Each row is a point on a tangle of strands that fork and nearly touch. The rows are in no order.
(in the rows, 100 means zero)
Points whose rows are less than 72.9 apart are linked; no others are. Some points are linked to none.
Q_332: [109 107 145  84 147 121 107 143  97 128 109  64 113 106 129  81  70  98
 105 102  96 122  72  83 133 105 103]
Q_397: [ 60  84 112 112  73  89 114  89  89  55 116  87  71  70 118 112 108  96
  80 132  91 110  99  82  47 102  83]
Q_662: [110  71  94 105  80  80 130 100 105 108 122 113 110  93  81  87 123 102
  96 117 127 142 115 110  91  57  65]
Q_922: [103  76 115 105  68 122 112 132  91 121 114  93 115  94  90  98 114  86
 109 133 102 132 104  97 141  75  99]
Q_902: [109  83 101 117 140 104 115 126  87  98 109 102 121 108  88  78 102  97
  91  71 100  98  85  78  95  91  93]
Q_271: [115 103 118  94 136 138  99 123  91 123  87  70 121 116 131  90  97  83
 115  91 108 137  88  87 139 101 113]
Q_981: [ 67  94 129  76  68 109  88 125 101  97  97  81  90 102 111 119  71 118
 112 123 108  76 108  83 114 124  94]
Q_74: [ 55 119 105 103  88 122  92 106  94  61  66 119  89 109 122 112  93  85
 109 107 112  89 116  71  67 114  98]
Q_771: [ 90  76 110 101  61  86 103 106 102  99 137  99  79  77 103 103  97 107
  95 138 113 110 108  93  78  90  84]
Q_593: [ 87 109  73 129  68 115 116  90  82  83  92 139 108  84  67 110 118  89
 104 139  89 126 110 120 102  77 110]
Q_101: [ 69 115  75 111 103 120  80  93  94  89  69 126 107 119 130 113 102  81
  99 113 111  78 103  85  76 120 117]
Q_456: [108  98 118  83  89  85  74  94 111 115 102  90  75 109 124 112  95 113
 106 106 108  71 102 115 106 133 104]
Q_357: [110  97  86  96 120  90 111  89 101  80 100  97 116  96  67  83  98 105
  81  59  85  85  99 107  83  72  93]
Q_272: [114  79 124 104  88 131 107 136 107 123 125  93 107  88 114 104  85  99
 106 131 102 148  96 104 142  85 103]
Q_921: [ 80 119  95  89  61 107  85  85  97  88 102  97  95  90  77  96  90 110
 110 100  94  87 118  85  92  88 120]
Q_893: [124 108 100  69  89  87 104  71 113  87  91  76 105  94  72 102 107 119
  92  69  99 118 119 131 100  73  77]
Q_793: [130  99 110  80  94  88  99  87 108  81  86  85  77 101  99 118 111 116
  98  72 116 111 124 138  83  99  65]
Q_213: [122 107 114 109 161 118 106 143 117 132  94 104 111 130 142  87 101  80
 124  81 117 114  88  80 110 117  99]
Q_999: [121 105 123  96 175 102 103 141 123 129  98  91 118 128 137  88  92  95
 104  81 106  88  78  85 102 130  91]
Q_48: [ 93  88  75  98  91 117 110  76  90  73  78  86 113  77  86 135 103  97
  86  91 106 141 113 127 106  83  80]
Q_321: [119 106  85  86  89  79 106  53 118 103 113  87 118  80  55  86  95 115
  76  93  70 111  92 123 109  67 112]
Q_610: [ 73  97 105 105 111 123  77 130  83  94  99  95 101  84 156 119 115  73
 107 122 118  82  92  89  87 130 103]
Q_627: [119  93  97  87 100  82 110  63 123  87 105  78 122  66  70 105  96 110
  64  83  82 115  91 133 101  74  84]
Q_856: [115 107  98  90  78 106 102  74 117 120 117  91 121  87  59  76  93 118
  90 124  78 132  97 110 125  63 121]
Q_274: [ 80 115  86 104  95 122  85  88  99  74  59 130 125  98  92 112 106  88
  87 111  73  62  92 115  92 108 113]
Q_282: [106 102 121 103 103  89  90 136 123 105 150 121  73  81 117  88  77 107
 113 102 111  94 113  82  71  98  97]
Q_535: [ 98  93 109  83 116 124  93 121  86 110  94  52 106 101 121 109 103  90
 113  88 122 124 105  90 132 110  97]
Q_354: [115  70  80 133 109 101 121  99  75 101  99 121 108  98  86 109 124  87
  97 113 105 124  93 125 107  92  96]
Q_190: [132  93 129  99 167  97 112 114 108 115 100  84 117 118 126  81  68 107
  89  74  86 108  63  95 104 123  90]
Q_458: [132 110  75 123 105  84 111  86  86 106 123 117 115  99  71  69 143  97
 115  91  87  94  91 124  88  76 120]
Q_338: [ 79 106 129  67  77 108  80 109 121 103  84  84  94 114 105 116  61 134
 102 103  95  72 105  95 128 124  95]
Q_189: [128  92  97 132 144 101 108 113  85 119 135 104 130  92  99  69 121  98
 101  72  93 116  68  79  97  92 115]
Q_70: [100  92 100 105 131  98 107 128  96 137 148  77 106  95 106  72  90  93
 103 101 110 129  86  48 122  83 113]
Q_518: [ 93 117 107  84 125 103  88 107 125 113  97 103  90 124 103  91  63 115
 103  90 106  86 106  80 112 111 112]
Q_752: [125 107 124  96 109 106 108 141 134 130 140 112  88 103 106  67  73 110
 110  96 104 131 107  85 108  76 100]
Q_805: [ 90  75  96 106  75  97 125 121  84  98 112 104  97 105  89  91 111  90
 104 111 121 120 121  84  97  70  76]
Q_323: [ 87 104  88  78  94  75  95  87 121 119 139  74  76  91  94  94  80 115
 106 101 129 125 126  62  97  85  96]
Q_132: [ 93 113  95 112 101 120  82 115  96  99  79 130 117 118 125 100 130  72
 108 119 105  65 100  98  74 116 116]
Q_686: [ 95 122 104  83  83  72  62  71 109 113 100  88  66 108 127 117  99 111
 106  95 112  73 103  96  93 142 118]
Q_521: [ 97  77  77 113  98  57 120  73  66  95  95  97  98 102  78 101 132  88
  79 109  76  57  73 123  97 111  93]
Q_240: [103  83  99 132 131 118 113 137  89  91  96 148 127 110  85  83 109  98
  88  89  88  81  82 101  91  86  91]
Q_288: [ 72 121  93  89  45  90  89  45  89  76  73  70  82  61 117 146 105 105
  87  95  79  97  97 101  98 123 103]
Q_160: [ 63  89 105 106  95 117  90 116  75  68 105  76  86  64 141 125 109  82
  97 117 102  96  93  82  74 121  93]
Q_816: [119  96 104  93  96  91  97  92 107  89  78 113  75 119 106 114 104 110
 103  88 112  94 116 132  87 114  79]
Q_916: [128  98  68 120 106  65 120  74  73 104 106 108 102 112  79  89 146  91
 110  91  98  94  95 127  87  91 101]
Q_139: [ 99 110  87  96  65 110  96  80 102 107 110 103 107  90  68  91 100 110
 111 117  92 115 112 104 117  74 129]
Q_724: [109  95  71 109 105  62 128  68  67  84  91  96 117 101  62 101 135  89
  90  87  83  84  86 127  94  83  87]
Q_523: [122 100 116  92 110 122  83  95 117 110  97  82 121  91 100  93  86 106
  90 107  72 103  74 125 136 111 124]
Q_858: [ 94  96  92 124  79 111 119 117  83  86  99 131 125  79  49 100 123  88
  94 134  84 107 100 123 111  76  95]
Q_407: [ 88  97  89  90  79 105 113  71  97  60  65  86  99  64  89 143  95 102
  76  82  90 110 106 132 100  96  70]
Q_437: [ 90  95  97 104 120 127  84 130  77 109  96  81 111 100 139 109 125  68
 119 101 128  96  97  86 117 120 105]
Q_409: [ 97  97  92  86 100 101  86  74  92 105  54  80 119 115 109 130 116  98
  84  93  94  73  84 121 129 128 102]
Q_887: [ 81 108  80  92  78  94  87  62  80 106  69  86  94 124  92 123 110 108
  96  95 103  89 105  98 124 116 112]
Q_305: [118 102  79 114  72  92 117  82  89  95 105 105 104  80  82 114 147  88
 119 123 117 140 118 141  97  78  90]
Q_210: [115  86 119 101  93 119  92 121 110 117 119  90  90  94 126 108  81 110
 111 119 110 127 104 113 126 106 103]
Q_635: [ 91 102  73  98  92  83 103  70  76 115  83  94  87 135  82  98 115 102
 106  94 111  92 112  88 113 101 113]
Q_176: [122 110 105 108 138 104  97 135 129 132 103 118  84 130 146  94  98  85
 129  85 131 108 111  91 102 125  99]
Q_657: [105 111 117  91 143 102 101 137 131 104 105 115  84 119 100  85  69 112
 113  69 109  89 113  80  89 102  85]
Q_103: [ 87 118  95  98  84  83  93  86 115 113  73 143  73 160 103 100  85 103
 110 110 123  73 123  77  91 121 109]
Q_720: [117 115  90 116  90  98 102 102  97 103 110 137 102 106  76  72 125  93
 121  99  90  82 103 116  85  83 119]
Q_666: [129 106 112  96 163 102  90  99 128 113  91  90 121 107 136  92  66 106
  76  73  75  87  59 108 104 126 108]
Q_243: [138 105 129  88 137 118  81 105 131 105  93  88 116  93 129  94  78 106
  87  89  73  94  68 139 112 120 111]
Q_879: [109 104  82 104 109 107 102  92 103  78 100 109 102  86  85  97  97 107
  96  69  99 108 110 112  76  79  93]
Q_245: [101 107  80 127  73 111 108  93  91  98  87 152 100 114  80  95 113  87
 118 126  93 101 110 120 104  87 118]
Q_477: [103  78 110 116  98 105 120 130  82  89  96 128 120 106  63  85 118  94
  90 114  84  75  90 111 105  85  84]
Q_426: [ 85 118 134  68 126 124  96 133 107 124  96  58 112 116 108  83  63 111
 110 105  96 103  89  72 147 105 111]
Q_60: [114  91 114  94 101 110  81 103 108 119 108  84  93  99 121 104  91 109
 104 112  97  93  90 117 124 121 115]
Q_998: [ 72 123 107  85  61  86  78  83 105  97 100 106  74 107  92 100  74 115
 118 106 110  86 123  65  89 112 123]
Q_252: [113  98  80  99  88 113 102  85  86  92 101  81 116  76  88 114 130  92
 113 101 113 144 113 126 104  76  97]
Q_239: [117 112 121  94 126 121 111 142 132 101 108 111  94 115  99  79  64 114
 109  74 107 122 119  85 101  81  87]
Q_547: [ 84 102  93  96  63  92  91  60  87  71  91  75  75  64 124 143 111 100
  97 110  96 116 105 117  81 119  95]
Q_492: [100  80  99 105  61 110 127 120  90 117 106 106 111 112  80  83 118  82
 111 115 112 132 119  90 130  59  95]
Q_81: [104  93  99 100 110  78 105  98 118 122  83 131  80 163  93  82  88 114
  96  99 110  63 107  88 104 117  97]
Q_371: [ 99  78 109 108  93  84 109 131 108 102 151 114  84  76 105  88  91 110
  91 114 113 105 107  84  68  82  76]
Q_35: [ 91 124  95  95  89 138  74  91 106  68  68 113 122  72  93 119  99  93
 104  93  81  86 106 127  97 101 116]
Q_214: [ 58  99  93 101  96 101  98  99  80  68 122  73  82  60 122 108 103  85
  84 105  99 102  99  65  58 102  92]
Q_148: [ 89 115 114  67 100  98  80  90 118 117  92  69  94 116 104 104  65 127
  91  86  90  80  95  89 134 120 111]
Q_798: [121  79  99 107 137  86 120  99  94  89 110  85 130 100  75  81 104 100
  79  60  86 104  80  96  89  85  86]
Q_585: [ 83  96  84  98 112  73  97  88 100 103  85 115  85 131  94  93  88 103
  81  92  96  45  96  87  85 120 100]
Q_537: [102 111  94 104  81  84  91  69 104  80  87 124  62 107 115 116  96 107
 109 103 108  98 117 119  63 116 101]
Q_851: [ 86 119  96 112  73  86  94  75 106  92  69 146  66 139 113 110  94 104
 113 117 114  88 119  93  70 119 112]
Q_570: [126  93  77 128 122  89 110  77  92 108 122 110 128  86  71  75 114 100
  83  95  72 108  72 115 105  80 125]
Q_993: [ 80  92 106 100  60  84 101  84  88  82 112  89  73  77 111 116 106 102
 101 129 104 104 107  98  72 105  93]
Q_672: [ 86 110  74  95 114  74  95  82  86 108  84  99  90 130  78  85 112  92
  99  77 106  61 107  72  95 110 108]
Q_363: [108  89 102 117 156 101 113 123  82 124 146  79 130  90 100  72  95  93
  95  79  97 129  68  44 110  90 111]
Q_177: [ 85  86  89 106 103  88 105  89  84  84  85 102 108  85  88 106 104  85
  69  95  71  48  70 110  94 112  97]
Q_905: [116 116 113 100 118  84  96 140 140 129 149 122  67 100 110  73  81 100
 127  87 111 105 122  69  90  99 106]
Q_930: [109  90  88 109  74  86 123  92 101  90 113 119  99  83  90 103 133  97
 108 122 124 142 125 130  71  64  64]
Q_827: [ 96  95  94 118 122 123  98 115 101  76  75 141 128 101  94  98 102  93
  82  94  82  64  87 118  85 102  94]
Q_478: [ 59  96 120  91  67 112  95 110  89  74  74  95  81 104 117 126  83 102
 111 123 110  91 112  78  90 123  88]
Q_691: [ 72 124 108  75  72  71  67  75 109 117 106  84  64 109 110 117  72 123
 112 100 106  77 112  67 109 135 121]
Q_296: [ 91 115  88  88  62  93  97  53  94  79  69  79  99  65  90 141 108 101
  83  87  75  86  97 126 116 106  98]

A fork is a point with three links. Follow the links from the first point to the second and name the forks in between, in order.
Q_691 / Q_407: Q_60
Q_771 / Q_691: Q_993 Q_60
Q_35 / Q_879: Q_240 Q_902
Q_189 / Q_458: Q_902 Q_240
Q_160 / Q_805: Q_993
Q_666 / Q_160: Q_60 Q_993
Q_724 / Q_477: Q_458

Follow the links from the first point to the second, and from the first to the third. Name the last point that the two ways share.
Q_720 / Q_879 / Q_363: Q_902
Q_921 / Q_999 / Q_296: Q_60
Q_239 / Q_922 / Q_610: Q_993
Q_245 / Q_70 / Q_879: Q_902
Q_752 / Q_610 / Q_60: Q_993
Q_521 / Q_274 / Q_357: Q_240
Q_35 / Q_521 / Q_70: Q_240
